A landscape with many valleys, sampled at points; each row gives a point and its height.
From any point a ball rolls to the lowest of the 2 points nearest to it. It stops when none of these is lower. Distance is the straight distance between rows; heights are no part of it.
(1461): [ 27  45 -30  21   3 -24  23   8  -2  -8 -10  30 -24   9  10  -3  17   9
 -15 -10   3  18  19 -26 -11 -22   8]  h=4.88
(322): [-25 -13  58  -5 -24 -32 -21  -6  23  -8 -26  10 -11 -20  42  17  -5 -15
  25  17  -2  -1   1 -31   5  -7 -29]  h=7.47
(621): [  3  34 -22  -7  -7  12  10  25  21  -1  39 -37   4  18   6 -12   8  -2
  10   6 -33  26  27  32  16 -19  25]  h=0.51
(37): [-13  20  44  -3   9 -49  -8  -4  10 -12 -13  36 -12   4  -7  26  13  17
  20 -11 -44  24  31  -5  15   1 -23]  h=5.75
(604): [ 35 -11 -36  -9  -1  -5   6  19 -11  15   7 -13   4   9 -28   1   7  -8
 -17   5   1  34  -4  19 -19   7  41]  h=3.66
(1553): [ -1  13   9   4  -9   0  23  12   6  27  -8   8  27   0  32 -17   1  32
  -9  -5  -3  28  -5 -25 -13 -22  -3]  h=3.92
(1293): [ 10   4 -28   2   6  17  35  -2 -12   7  12  14  -9  10 -39 -22 -18 -29
   3 -12 -10 -16  22  42 -10   4  23]  h=8.32
(841): [ -1   9 -30   7  28 -16   7   0 -40 -12   3  18   3  19 -37   1 -25 -19
  20  -4   6  13 -18  19 -14   6  58]  h=2.54
(1579): [ 14   1  -6 -28  12   4  37  31  27 -16   1  10  -3  -5  25 -28 -19  11
  -2  -1 -20  32  44   8  18 -14 -39]  h=4.72
(1605): [  6  34 -42  -2   5   4   1  -2  10   2  18 -18  -5   0   6 -21  -9  -3
 -34  -9  16 -14   7 -18  11  12  34]  h=4.69
(1757): [  1 -37  12  12 -16  46  12 -12   7  19  19 -28   2 -13 -23  30   8  13
  -4 -12   2 -16 -28  20  -5  23   9]  h=3.74
(142): [-29 -35  57  21 -21  38 -12   6 -10  -8  -5 -10 -20 -20   0  40  21 -21
  41  20  13  26   4   7 -14   3 -65]  h=7.82
(706): [  3 -16 -11 -26  15  23  26  11  14  52 -12  -6  22   7 -19 -42  -2  22
  -8  -7 -14  14  12  -7   5   2 -14]  h=4.67
(1256): [ 23 -49  -8  -5 -14  22 -14 -10   1 -22  19 -53  23 -17   4  13  33   2
 -26  -3  32  18 -48  13 -25   9   6]  h=1.69
(1107): [-14 -29  46 -13 -21  -5 -17  -1 -26 -24 -26   9 -12 -14 -12  22  14 -29
  34  -1   2  11 -16  20 -45  15 -32]  h=7.67
(1191): [ 14  -9  34   7  -8  22  -6 -21 -58  -2 -17  28   8   3 -38  34 -10  -6
  28  24 -18   9  10  20  -2  -5   7]  h=6.73
(73): [ 16  -7  16  28 -38   2 -33 -14  -5 -18   9  12 -26  16 -15  20  -6 -11
  30  33 -12  -8  33  23  -2  14  12]  h=2.21
(184): [  8  44 -27  -1  23 -24 -30   1 -24  -7 -12  12  -6  37  13   3   4  15
   8  14  -9   0  -8 -25  -5 -16  15]  h=8.97
(836): [ 27 -40  20   7 -38  61  -4 -22   1   4  19 -37  -7 -13  -2  28  14   6
   0   3  -5  -3  -4  18 -16   8 -24]  h=4.21
(325): [-38  33   0   4  20   1 -16   5  18  -5  15  -3  -2  15   4  -5 -24 -30
  37  -9 -20   0  11   7   6 -11  19]  h=2.52
(100): [ 10 -22 -23  -8 -12  17  26  16 -17  27   2 -30  14 -13 -10  -9 -14  26
  30  15  -9   9  12  33  11  11  25]  h=2.64
(219): [ -4   4  48  -5 -22  -1   6 -24  -1  -5 -26  33  -9 -24   9  14  15   5
 -23 -23 -10 -23 -13 -17 -24  -4 -34]  h=6.70
(863): [  1  20   6 -14  -7  -3  41  11  -7  34 -22  16 -17   2 -19 -19  -1  30
  17 -10 -38  13  37   4   6  14 -35]  h=2.41
(275): [ -8   2  19  -5   7  10  31  -4 -21  24 -14  32   0   1 -36 -18 -14   8
  10 -24 -34   0  28  22   2   6 -15]  h=1.72
(1676): [ -2   0 -23  -3  10 -13  -3  13   1   3  -3 -26  33 -12   5  -9 -18  23
  31  14  11  20   6  13  -3   8  26]  h=3.37
(1127): [ -9  -2  41 -11 -39  13  29 -12  -4  12  -6  21   9 -23   3  15  21  15
 -14 -37  -3  -2 -40  -5 -27  11 -33]  h=6.83
(1510): [ -3 -21  13  14  -4  31 -22  19  10  18   8 -32  18   7  24  -2  16   2
  -3  17  -4  17  -7   7  10 -17  -1]  h=3.00
(436): [-10  11 -13  -9  35 -19   2  -2 -21  15 -24  -2  25 -14   8 -14 -27  15
  18   1  10   7   6 -14 -22  -2  29]  h=3.93
(1852): [-21  -8   1 -25   3 -14   0   1 -10  44  -3   1   0   1 -45  22 -10  -6
  19   7 -33 -14 -14  18  -4  35  15]  h=3.67
(1278): [  1  32  -9  -6 -25 -11  25   2  27  -3  10   3  -4 -15  51 -10 -22   6
 -14   4  21 -13  21 -33   9 -27   8]  h=4.28
(1811): [ 11  -2  -1  -5 -20  11 -20  11  24  22   9 -50  24  18  42 -29  20  25
 -13  18  -9  10  10  -6  33 -30  -6]  h=2.43
(1235): [ 11 -33  -4  -7 -56 -12   6   6  40 -11  17 -26  -2   0  40 -39  14  11
 -18  -3  17 -20   1   7  23  -8 -41]  h=5.65
(1334): [ 27  -4  15  19   7  13  23   4  -2  -3  -8  35  -4   1 -23 -13  -3  15
   3 -12 -22  28  46  21  -7   2  -9]  h=2.56
(611): [-10  27  11  -3  28 -32 -15  -7  15  -9 -14  37 -19  24  21   6  12  11
  14 -14 -29   3   3 -13  16 -27 -19]  h=5.56
(821): [-20 -14  -3  16 -17   5 -12 -10  -7 -12 -11   1  -3  -4  35  -2   0   7
 -16  -8  45 -40 -52 -16 -14   7   0]  h=6.92
(128): [  9  21 -34 -10  11 -21  21 -12 -12  46  -3   4   1 -14 -36   7   5  20
 -33  -1  11  -3 -16 -36  -7  27  36]  h=4.39
(894): [ 15  -5   7   0 -44  -6  22   6  24  19   2  -5   0 -36   3   0   1  13
  -8  -5   9  26  23  -2 -21  42  -7]  h=4.81
(587): [-14 -51  17 -13  23  28  19  -3  -7  33 -19  -2  30  -6 -24  -2  -3   6
   0 -15 -10  22 -26  15 -13   4   2]  h=2.99
(206): [ 15  46 -52 -25  26 -15  25  15 -15   7  -1  21   8  14 -31  -9   1   0
   7  -2 -17  15  15   5 -13  -7   5]  h=5.41
(892): [-16   6  28  37  13   0 -33 -22  -3 -17  -8  11 -30   8  20  37  -3   1
  18  12  -1 -34   8 -14  29   0  -8]  h=2.13
(658): [-12  37  -2 -24  -2 -38  34  -1 -24  40 -27  13 -13  -8 -12   0   4  28
  38  -4 -30 -18  23   1   6  13 -12]  h=2.92
(251): [  7 -12 -14   0 -14 -11  -2   7   6  -8  13   9  -1   3 -54  -7 -17  -5
  17   1 -14  -5  18  44   9  40  -5]  h=7.75
(1815): [ 26 -30  -7 -18   7  22  -4  18 -13   4  22 -29  14   6 -27  15  10 -21
 -25   9  -5  47 -20  34 -13   0  36]  h=3.21
(453): [-29 -23  18  23  15  31  -9 -12  -8   9   4  -3   0 -10 -27  29   7   1
   8 -10   5 -34 -33  15   8  16  -3]  h=3.36
(1147): [ 14  23 -46   5  15 -14  18  -6  36 -20  14 -21   7  -6  19 -34  -3  36
 -37   0  29 -30  31 -39  48 -13 -15]  h=5.26
(130): [  5  31 -28   3  19 -16 -38   8  -9   2  21   4   6  39 -22  15  15   7
   2   9 -18   8 -16   5   6  11  16]  h=8.90
(775): [-28  48   6 -10  43 -38   3 -28  -1  -5 -13  27 -10  24  22  -9   9  21
  -3 -35 -12 -19 -11 -36   8 -34 -23]  h=5.37
(1083): [-35  18  -5 -18  51 -15 -26 -10 -33  10 -27  -7  29   8  -2  -1 -22 -10
  30   5   0   7 -25 -16 -12  -8  21]  h=4.37
(1269): [-37 -22  59   4 -18  15 -11  -7 -17  10  -7  -4 -12 -20 -21  41  23 -42
  35   4  13   8 -27   0 -34  12 -33]  h=7.76
(43): [-14  -6 -10  13  -4  -4 -35   2 -27  -5  13 -12   8  23 -22  12  -4 -27
  35  31   9  16 -24  23  -4  11  40]  h=2.46
(164): [ -5 -14  25 -12 -26  -3  50 -16 -16  30 -10  19   3 -31 -18  14  16  19
  -1 -25 -13   6 -13   4 -30  24 -12]  h=6.96
(1822): [  5  57 -36 -23  45 -10  24   1  -4  10 -10  19  16   6 -20  -6   9  24
  -6 -11  -9   8  12 -34  -9 -20  -9]  h=5.63
(1132): [-31  -3 -31 -10   5   5   3   8   3  24   8 -16  -5  28  -5 -20  -7 -18
  12 -17   0  -8 -30  21   0   3  33]  h=5.31
(1667): [ 30  28 -42   0   1   1  29  13   0  21 -18   8  -3  -7   9 -29  23  20
 -28   0  12  12  15 -31  -4 -24  -9]  h=4.60
(365): [ -4 -16 -18  13  13   5 -19   6  20 -14  29 -55  13  11  11 -31  22 -16
 -25  -7  17   0  -7  16   9   0  24]  h=3.88
(1382): [ -2  11 -14 -16  33 -26 -15  14   8 -25  -9  20  13  -7  -9   0 -11 -14
 -12 -10   1 -15 -19   4 -10  21 -12]  h=3.15
(1597): [  2  14 -19 -10  20 -27  35  10 -40  -8 -17  26  18 -18 -33  11   2  27
  15  -2   9  -6  -8  21  -9  17  10]  h=7.23
(1633): [  3  40 -41 -11  22   1   2 -12  22   9   3 -11  16  13  32 -37  -7  34
 -11   0  26   6  26 -59   4 -45   8]  h=4.65
(1628): [ 30  17 -23   8  -3 -16  15  13  27 -26  16  -9 -12   7  37   9  13  27
 -11   5  -1 -12  13  -4  43 -20 -10]  h=4.74
(1425): [ 13 -30   6   2   2  -7 -47   5  40 -19  14 -28 -21  25  23   3  16 -12
  -9  27 -15   1  21  -4  42 -18 -23]  h=3.33
(53): [  5 -24  25 -14 -26 -24  -2  -3  36 -14 -13  34  14   4  34 -32 -18  19
 -28   6   0   8   1 -31  20 -39 -54]  h=5.70
(1776): [-21 -20  13  26   4  36 -31  19  -7 -21  29 -57  -1  16  10  15  41 -32
   8  22  17  -3 -11  26  27 -11  -1]  h=8.04
(1754): [ -2  14  21  20 -15   4  -4 -23 -29   5 -16  20 -35 -12  20  22  -5   0
   0  -4  10 -47 -13 -16 -13  11  12]  h=6.69
(713): [-34  -8  23  13  30  13  15 -23 -15  16 -20  13   3  -5  -6   0   1   4
   2 -37   3 -39 -20   4  -1   5   6]  h=2.96
(1625): [ 12  21 -20 -10   4  17  16  15  24  17  22 -37  18   8  22 -24   8  20
 -11   6  -6  12  24  -4  23 -27  13]  h=1.67
(1335): [-41   9  13 -10  34  -8 -32   0 -11  21 -15 -11  38   7   7   9   6 -20
   4   2   4  10 -50 -29 -10 -14  10]  h=4.68
(481): [ 17  55 -44  -1   6 -21   7   8  -2 -17  11  21 -28  23 -11  -9   3 -18
 -12   0  -5   8  21   1 -12  -8  14]  h=5.14
(694): [ 36  -2  -9 -13   7 -16 -21  20   9 -38   4   4   8 -10 -10  10 -23  -7
  -1  35 -10  11  27  13   9   9 -19]  h=4.38
(550): [ -1  14  -2   8   3  34 -10   3 -25 -13  28  -5   8  -8  -1  39 -17 -13
  -4  18   1 -17 -27   8   4   1  31]  h=8.33
(845): [  7 -15  17   4  21   5 -31  15  16 -42   1   1   6  -6 -14  32 -18 -20
  10  29 -14   0  20  11  24   2 -22]  h=4.00
(1303): [ -1  31 -27 -18  15 -24  37  20  38 -20 -11  24 -12   1  17 -33 -11 -11
   0 -16 -10   3  29 -12   8 -27 -35]  h=4.23
(529): [  4  18  24  -5 -11   5  12  16   8  21  -1  16   2   1  21  12   5   5
  -3  -7 -32  38  10 -14  -5  -8  -8]  h=3.51
(988): [ -6  -9   6  22 -21  10 -28  20   5   4  22 -20  -7  12  -1  23  21 -29
  17  14   6  22 -27  16 -18  13  23]  h=3.02
(1221): [  7 -22  -7  10  -9  21 -13  -9  19  22  33 -59  19   1   5 -20  17   3
 -31  -3   8   4  15   4  14   9  39]  h=4.29
(672): [ 18 -11 -31  17   8   2 -16  -8 -39  -5   9  13 -20  33 -27  19   4  -8
 -18  -8   4 -18 -37  28  -7  17  24]  h=8.78
(707): [ 29 -30  22  17 -42   5 -24  11  -8 -20  -7 -12 -25   3  14  21  21  10
  35  20   2  16  -2  25 -18   7 -25]  h=7.14
(652): [-20  32  -7 -11  30 -25 -10 -24 -26  37  -4   9  10  15 -26  15   5  15
 -12 -10  -8  -9 -27 -31  -7  21  26]  h=4.16
(901): [ 14  -2  -4   8  25  14  -2   8 -38 -21  -9  32  -3  28 -21   0  -9 -10
  11  -6 -18   7  -3  29  -9 -23   1]  h=8.03
(995): [  3 -17   2  13  -6 -22   4   0  30 -37  -5  15 -15 -22  40  -5 -23  13
  -3   7  20 -28   9  -6  17  -7 -13]  h=5.86
(1584): [ 19 -31  19  -8 -32  -5  29   1  46 -39   4  15 -19 -25  49   0 -10   2
 -14  -8  12  -4  14  -3  19 -19 -41]  h=5.64
(1863): [-26 -26  40  35   0  43 -14  25  -6  -8   9  -1 -13   4 -11  31  21 -26
  34  17   3  22   8  25  15 -17 -31]  h=7.90
(368): [ -5  -6  -6  11  -9   4  -4  -9 -39   2 -18   9 -25   6  21   8   0  -4
   5  -1  19 -40 -49  -4 -26  12  16]  h=6.81
(1354): [ 23   7 -30   0   2 -10   6   4  35 -23  22 -22   8  10  32 -25  29  29
 -54  -3  15 -19  15 -20  44 -32 -19]  h=5.01
(663): [ -6  10  -9 -13  24 -36  -2  27  33 -33  -3  23   7   7  12 -22 -11  -1
  -1 -19  -6  10  -5   1  -5  -8 -30]  h=3.70
(1255): [ -7 -39   8 -20  26   1  34 -10 -14  44 -11 -11  15 -15 -33  15 -15  14
   0  -6  -2  19 -25   2 -12  12  40]  h=3.43
(783): [-15  -6  25  -6  17 -49 -13  -5 -19  -7 -31  16  15 -10 -28 -16  -9  -3
  33  -9  -3  10   6  21 -20  20  -4]  h=7.49
(1297): [ 29  -4  31  20 -23   6   7   1  -3 -16  -2  35 -16   6  -9  -3 -23  -8
  22  11 -22  44  53  25  -8   4  -2]  h=3.30
(149): [ -9 -22  34   8   2  17 -13  11   6 -34  -7   3   9 -18   2  34   2   7
  15  11  -5  -6  -1  10   1   9 -41]  h=3.60
(353): [ -9 -18   9  23  10  19 -21  10  26 -56  34 -50  -5  11  26  13  31 -12
  -3  14   6 -12   3  21  48 -25  -8]  h=8.11
(716): [-27   8  -2 -11   6 -40   1 -10 -20  33  -1  14   6   6 -41  26   3   2
   1  -1 -12   1 -38   3 -17  40  33]  h=3.94
(936): [-17  46  -3   1  51   2 -24 -36  -1  -7   1   7   0  21   9  11 -31   8
  12  -1  -3 -14  30 -39  10 -13  17]  h=4.80
(1596): [ -9 -12  29  -4 -26  24   1  11  16 -15   8   5  42 -39  19  14   6  12
 -29   1  21  11 -33 -20  -7  -9 -25]  h=2.53
(35): [  0 -14 -27   6   8  12  36 -24 -36  23  -3  10 -31   7 -27   3  -2  -1
 -14 -30  16 -32 -30   1 -25  22  39]  h=8.64
(433): [  2  -5 -11 -30  -3   1  65   6 -18  70 -28   2  -1 -15 -28 -12   4  11
  -7 -10  -5  32  -6 -20 -16   7  14]  h=4.11
(1717): [-18 -21   6   0  16  20 -39  14  18   8 -11  -8 -14  29   6 -20  -3 -30
  17   5 -14 -15   6   6  16 -15 -26]  h=6.48
(398): [ 10 -15   0 -22   4 -15 -17  10  33  -6 -23  19  29   4  23 -13 -15  25
 -15  13  -7  -1  -4 -25  17 -19 -49]  h=5.89
(1840): [ 36  -5 -42  -2  -9  -1  31  -6  -3  38  -4   3  -8 -20 -39  -1  26  15
 -36   0  20   4   2 -21 -13  28  18]  h=4.57
(1136): [ -3 -21  28  32  19  27 -33 -19  -2  -7 -22   1  -4 -14  21  20  -3   7
   1  20  14 -29   9 -17  12 -17 -10]  h=2.55
(890): [-17   9  27  10  15 -22 -29 -10  12 -11 -16  21  10  -9  19  -5  -5 -10
  -8  -8   3  12   6 -33 -12 -13  -3]  h=6.14
(1698): [ -3 -38  16  -8 -20  11 -24  16  23  15 -25  -6  -5  20  35 -41  -2   2
  11   9  -6   5   7  -1  17 -12 -32]  h=6.29
(1146): [ 46  -5 -32 -21 -18  -1  34  10 -26  22  12   8   0  -3 -53   5  -3  -5
  -4  15  -9  42   9  17 -13  21  29]  h=4.04
(1302): [ 12 -34  20  16 -25  24  -8   4 -28   1   0  -4  -4   0 -11  21  16  13
  37   4  -1  16 -16  36 -16   9  -5]  h=7.00
(1766): [ -3 -19  16   3 -10 -25  -2  -4 -18   2 -13  22   2   0 -45  -5 -20  -7
  40  -2 -16  24  14  37 -10  39   0]  h=7.61
(896): [-16  46 -12 -10  45 -20 -15 -29  18  -8   4   5   8  16  28  -1 -16  29
   9  -5  12  11  26 -67  -7 -38   9]  h=4.98
(109): [ 17 -21   1  26  -6  16 -15  12  -1 -19  12 -33   5   3   7   2   7   9
  13  14   0   1  13  33  19  -2  18]  h=2.71
(1359): [ 18  -4 -16 -18 -13  10  38  20  30   2  -2   7   9 -13  15 -46  -1  18
 -21   2   2   4  18  -8  25 -15 -46]  h=5.13
(1841): [  4   1 -22 -36  20 -11  26   7 -12  57 -35   8   6   9 -33 -31  -1  13
   7  -9 -16  25  11 -10 -16   4   1]  h=4.36
(644): [ 18  -5 -41   0 -16   0  19   1   0  32   2 -29  -5 -12  -2 -24   4   7
 -31   2  34  -5  -3 -10  -4  15  29]  h=4.82
(1201): [ 21 -50  10  10 -40  58 -17 -23 -10  -3  33 -58 -10   5 -28  24  20 -15
  16  11   6  14   2  46  -1  15  -6]  h=3.97
(1900): [ -3  18  39  19  12 -39 -25  -7  -2  -4 -25  20   4  -6   4  16  -4   6
  25   8 -19  28  27 -13  -8   1   2]  h=5.94
(1326): [-15  49 -20 -18  39 -21 -19 -27   8  -1 -18  25 -18  33   8 -18 -11   7
 -19 -27   0 -35  -2 -54   7 -15 -15]  h=5.18
(846): [ -5   9 -27  -4  19   3  32  -3 -16   5 -22  23 -21  -4  -9 -28 -23 -21
  -3 -23   8 -38  12   5 -18   1  13]  h=8.46
(169): [-12  30 -32  -3  17 -17 -27  -6  26   8   2   2  -4  21  13 -21 -14  -2
 -23  -1   4 -26   1 -38   9  -2  -3]  h=4.96
(54): [-33  16   9 -15   5 -25   9  -4 -16  36 -16   0   8  10 -17  -2   0  22
  52  -2 -30 -15   2  18  12  18   4]  h=3.29
(1716): [  3  -5 -17 -18 -10 -25 -22  16  39  -7   6 -26  29 -19  10 -32 -17 -10
 -22  14  18   6  13 -10   0  18   3]  h=5.08
(1566): [  1  23   6  26  10  37 -15  10  -6 -34  25  -6  -7   3  25  34  15  -4
  -9   1   1 -10 -27   4  10 -17  12]  h=8.27
(1364): [ 10  12  -8  21   2   6 -15  -4 -33   3  14  27  -4  33 -34  34  28  11
   5   2 -22 -10 -26  28   5   9  11]  h=8.84
(879): [ -8 -11  31   4   1   6 -14  16 -20 -25 -10  35  -6  19 -13   9   2 -41
  34   9 -28  10  -1  38  -5 -18 -20]  h=7.89
(146): [  9 -25 -14 -19   4  -8  55 -11 -40  52 -23   8 -16  -3 -38   1 -10  17
  10  -4   0   8 -14  13 -12  12  42]  h=3.80
(1152): [-18  44   9 -27  -6 -19   8   0   0  24 -17  15 -18   1  17 -12 -18 -27
  29  -2 -23  -2  12 -10 -28 -12  11]  h=3.54
(243): [ -8   3 -14  -5   9 -15  42 -31 -36  22 -36  16 -26 -19 -18 -15  -6  -5
 -13 -27  20 -51  -6 -13 -19  21  20]  h=8.56
(227): [  9  -6 -10  -6  -3  -6  62  14 -28  21 -23  11   9 -29 -15  -1   9  33
  15 -11   6   6   3  19  -8  14 -13]  h=7.10
(1734): [-23  53  -3 -17  -5 -35  29 -10   1  14 -16  16  -8  -9  34 -18 -15   0
   2 -12   7 -12  13 -39 -11 -24   1]  h=3.96
(962): [ 25 -12 -24   9 -16  12  18   6 -20  -9  18 -12   7 -17 -12  10  -8  10
  14  19   4 -13   3  32   0  24  28]  h=1.82
(244): [-25 -15  52  -9 -13 -32 -27  -2   5 -26 -23  14  -2 -27   7  11   1 -33
  15   3   5  -5  -9  -5 -20  19 -34]  h=7.56
(1599): [  4 -33  13  -8 -43  20   3  -2  27  -7  23 -32  40 -30  11   8  21  11
 -23  -8  35   9 -41   0 -18   8 -15]  h=1.81
(1497): [ 19  -9   0   3 -31  14   8  -5  31  -2  34 -47  22 -18  23 -25  30   8
 -48  -4   9   8  21   6  12   7   8]  h=4.70
(380): [ 28   1 -18  -4 -30   1  24   6 -18  -8   2  11 -19 -17  -2  15  -2  10
  19  10   4 -20  12  29  -9  25 -16]  h=2.57
(659): [  9 -10  15  -2  -6  10  17   3  -3 -15  -9  15  -3 -16  19  20   0  22
  23   8 -17 -19  13  17   5   6 -26]  h=3.16
(578): [ -9 -19 -15  20 -14  17 -16   2  26 -20  21 -24  19  13  30 -35  25  -1
 -43 -23  28 -12 -26   3  13 -14   5]  h=3.45
(1387): [ -5  17  15  32 -12 -17 -32 -20 -25 -29   1  24 -24  15  -8  31 -15  -9
  35  31  -5 -22  13  13  12   7  17]  h=1.48
(630): [ 46 -44  -4 -10 -10  26  -6  -3 -14 -22  31 -43  11  -7 -28  26  19  -3
 -19  10   6  35 -26  38 -20   8   6]  h=2.58
(679): [ 15  39 -42 -10   0   9  49   1  -2  41 -22  -4 -15 -18 -12 -35   4   0
 -15   9   6   0  33 -48  -8 -20   8]  h=4.87
(1549): [ 13 -20  24   9 -33 -12 -16   9  16 -10 -12 -10 -23  -1  43   3  -1   0
  28  15   9  25  18  -2  -3  -1  -2]  h=7.29
(1072): [ 25  -4 -10   3  -3  25  -3   7 -17 -21  13  14   3  15 -32  -2 -21 -34
  -2  11 -11  11  19  39  -2 -13  28]  h=8.17
(145): [ 11  -7   3 -15 -15  -5  33  12  37   6 -10  26  21  -8  25 -45 -17  24
 -40   0   7  16  32 -41  24 -46 -47]  h=5.44
(1011): [-11   3 -26 -19  21 -22  -7  -2 -14  -6  -1   1  16 -19 -23  -1 -35 -22
  -8  -3  15 -17 -27   0 -19  43  25]  h=2.49
(291): [ 33 -10   0  -3 -17  17   6   0  31 -23  21 -25 -13  -5  24 -19   8  -3
 -44  -1  -4 -14  32  12  17 -11 -15]  h=5.09
(1016): [  2  20 -48  26  10   9   5  -9 -10  -4   7 -13  -5  14   8 -23   5  25
 -46 -21  34 -22 -22 -35  27   3  16]  h=4.40
(86): [-47  25   2  13  42  10  -6 -27  -9  -5  -2   6  13  12  17 -20 -24   4
 -20 -37  20 -31 -21 -38  10 -16  19]  h=3.82
(756): [ 17  -2 -46  11  20   7   7 -12 -23   1  10   5 -35  24 -28  -5   3   4
 -33 -23  16 -34 -31  -1   1  25  20]  h=8.72
(1241): [ 35 -12 -12 -13 -44   5  38  14  -3  18   9  -2  -9 -19 -33   1   8  11
  -4  -3   1  43  11  16 -26  43   1]  h=4.44
(562): [  5  36 -28  21  26 -12   6 -15  27 -28   1   2   1  -4  22 -13 -19  41
 -19  -7  27 -17  19 -31  28  -8   1]  h=5.50
(626): [-33  18  16   1  17   0  18 -13 -20  -7 -19  19   9 -15  34  -9  -9   7
  -7 -20  12 -44 -22 -19  10 -21  -2]  h=3.41
(1298): [ -8  18  15  -2  25 -45  15 -19 -31 -14 -29  26  11 -28 -18  -1  -6   0
   1 -15  10 -11   2   9 -31  25  10]  h=7.36
(543): [  8 -35  27  16  -9  16 -37  24  31 -27   9 -10 -25  19   8  34  34 -17
   6  29 -15  16  11   3  35 -12 -54]  h=3.65
(1181): [ 11  22 -21  -9   1 -12  27   1   5  16 -22  11  23  -6  31 -33   7  38
 -11  -1  18  26  21 -45   0 -44   2]  h=4.30
(827): [-35   9  33  27  17 -11 -34 -18  -1  13 -12  10   1  -4 -10   4  -7 -24
  -2 -14   5  -4  -9 -21 -16  12  17]  h=6.30
(1099): [-14 -10  14  13  -9   8   1  12  31 -24  20   1  31  -8  44  -9  11  18
 -32  -4  25   0 -28 -11  14 -31 -15]  h=3.01
(1472): [ -5 -22  44  22 -12   9  -7 -13 -44 -20  -6  26  10  -3 -40  39  12   0
  37  16  -6  27 -15  38 -16   3  -2]  h=6.86
(186): [ 18 -32   1  -5 -28 -16  -5  -1  59 -40  21 -18 -13 -13  40 -28   0   0
 -37   0  15 -10  27 -11  34 -12 -32]  h=5.39
(1651): [ -6 -19 -13  -6  20 -18 -17   3 -19  -5   1  -5  15  -2 -35   6 -26 -29
  14  13  10   4 -21  26 -16  18  35]  h=1.68
(571): [ -9  14 -12  38  37  14 -10 -19 -10 -13  -3   8   5  11   8  -3  -8  16
 -46 -34  25 -18 -18 -35  10   6  19]  h=4.15
(1176): [ -8  16 -12   1   6 -17 -28  -5  -6   5   1  17   0  11   6 -14   5 -23
 -43 -23  15 -15 -42 -35 -28   5  11]  h=5.12
(1508): [  2  21  -7  24   7  20  -8  11   8 -53  49 -22   1   9   9  21  14 -18
 -11  -5  -5  -8   0  32  30  -8  12]  h=8.20
(97): [ 23 -22  44  29 -42  19 -20  -9   3 -32  15  21 -33   4 -18  28  -3 -16
  30  22 -12  31  41  24  -8  10 -16]  h=2.94
(1362): [ -3  -4   8 -28   2  -2 -28  14  19  25 -15  -1  27  25  21 -21   0  13
   7   8 -21  14 -12 -21   6 -20 -34]  h=6.08
(654): [-12  18   7  -3 -10  -2 -10  11   6  16   8   5  -7  10   5   3 -11 -13
  16  -1 -22   6   8   2  -3   0   5]  h=3.06
(531): [-22  29  -2   3  12 -27  -4 -19 -54 -16   4  25  -2  18 -34  24 -22 -27
  24  -5  -2   2 -30   7 -19   6  42]  h=3.13
(1707): [-13  25  37   0 -13 -20  10 -30 -31  16 -17  24 -24 -15 -11  17  22   1
 -13 -31 -10 -32  -9  -9 -23  12   5]  h=6.58
(1781): [ 17 -14   4 -12  -5  -1 -21  10  30 -12  15 -48  -1  18  47 -18  23   6
  -8  24 -22  10  34   4  47 -31 -22]  h=2.95
(133): [ 18   3 -11  -6   3 -10 -25   9  32 -26   9 -10   9 -29   2  -8 -35 -10
 -13  25   3  -5  40  -3   3  20   2]  h=4.75
(87): [  7 -23   8 -21 -40   3  -5  10  41  13  16 -25  16 -17   6 -43  -5 -21
 -27   2  16  22   8   1 -12  19 -18]  h=5.42
(1121): [  5 -16  23  10 -19  14  -3 -30 -30  16  -1  18 -13  -3 -35  37  -8 -13
  12   8   0  -9  -8  10 -27  21  23]  h=6.59
(1520): [-21 -20  25  -9  22  23  33 -12 -12  37 -26  13  10 -13 -13 -18  -4   6
   2 -37 -17  -6  -1   3  -5  -6  -4]  h=2.44
(548): [  4  19 -14  22  47  27 -21 -16 -22  -7   3   2   7   9   3   8 -22  10
 -13   1  13  -8   6 -27  12  -1  34]  h=4.46
(645): [-11 -17  28 -18   2   0 -11   7 -31   0 -15  23  -6   4 -24  16  11 -37
  15  -6 -18   0 -39  20 -28   6 -11]  h=7.77
(1117): [-13   6 -32 -28   7  16  28  20  16  43   0 -21   2  15  -4 -33  -4   1
  17 -11 -21   3  -1  19   8  -9   7]  h=5.02
(1156): [ -8  18  -1  20  13 -35  19   2  32 -31   4  13 -13 -21  21   0 -17  16
  22  -1   3  -9  33  -1  14   5  -3]  h=6.07
(16): [ -3  16 -17  -9   7 -42   9  -1  48 -19  10  14 -32   2  32   8 -25   9
  33   8 -15  -5  43  -7  34 -13  -8]  h=6.24
(1715): [ 14  42 -35 -11 -20 -14  21  13  25 -21  20 -25 -12  -7  51   0  -1  10
 -19  28  13 -25  14 -26  37 -14  -6]  h=4.52
(1100): [  4 -11  -1 -15 -45   3   0   2  44   9   9   0   5  -7  17 -26   4  -2
 -32  -7  12 -16 -11 -14  -8   9 -29]  h=5.67
(474): [-27  -7   2 -13   1  13 -24   3  -4  18   7  -5  19   6   7   4  -3 -30
 -30  -7  19  -7 -63 -26 -17   2  13]  h=4.91
(1085): [-15  15 -13   9   6   6  -5  24  12 -23  34 -12  -1  18 -10  -1 -10 -21
  43  13 -18  11  11  43  20 -13  21]  h=1.70
(1436): [-22 -19  19  31   4  36 -28  18 -18 -22  16 -20 -15   2   0  38  29 -42
  29  29  29   6 -13  13   9 -22 -10]  h=7.96
(805): [  2 -24  32   1 -40 -19 -25   4  32 -16  -9  -1 -16  -8  62  15   4  -8
   6  15  12   8  -6 -24  10 -19 -32]  h=7.40
(640): [ -7 -30  -8 -12  11  39 -25   2   3  14  21 -39  13   4 -25   9   2 -34
 -22  12  -2 -20 -15  21  11  15  15]  h=6.80
(1101): [ -3 -26   1  16   9  40 -41   3   4  -3  10 -22 -15  19  -5   2   1 -28
  -3   3  -6 -36   5  12  14  -1  -9]  h=6.63
(138): [ 10 -29  18  11 -37  40 -30  -3  -7 -15  32 -47 -10  -1 -11  35  36 -28
  19  19  12  38  -9  23 -19   2   7]  h=3.50
(405): [-21   9  47   6  -9 -20 -17 -33 -29  10 -14  18  -9 -16 -24  21  -4 -25
  15 -13  -2  -9   0   9 -32  17  23]  h=6.45
(668): [  0  -5 -13 -19   0  30   5   9  13  32  17 -26  19 -11  -5   4 -17 -23
 -23   3  -2  -6 -15  -3  -3  14  16]  h=6.95

For each start below, name the point where the ball stops.
(644) | (275)
(1100) | (962)
(1101) | (1651)
(1822) | (621)
(1156) | (1256)
(1235) | (1256)
(481) | (621)
(1354) | (621)
(896) | (621)
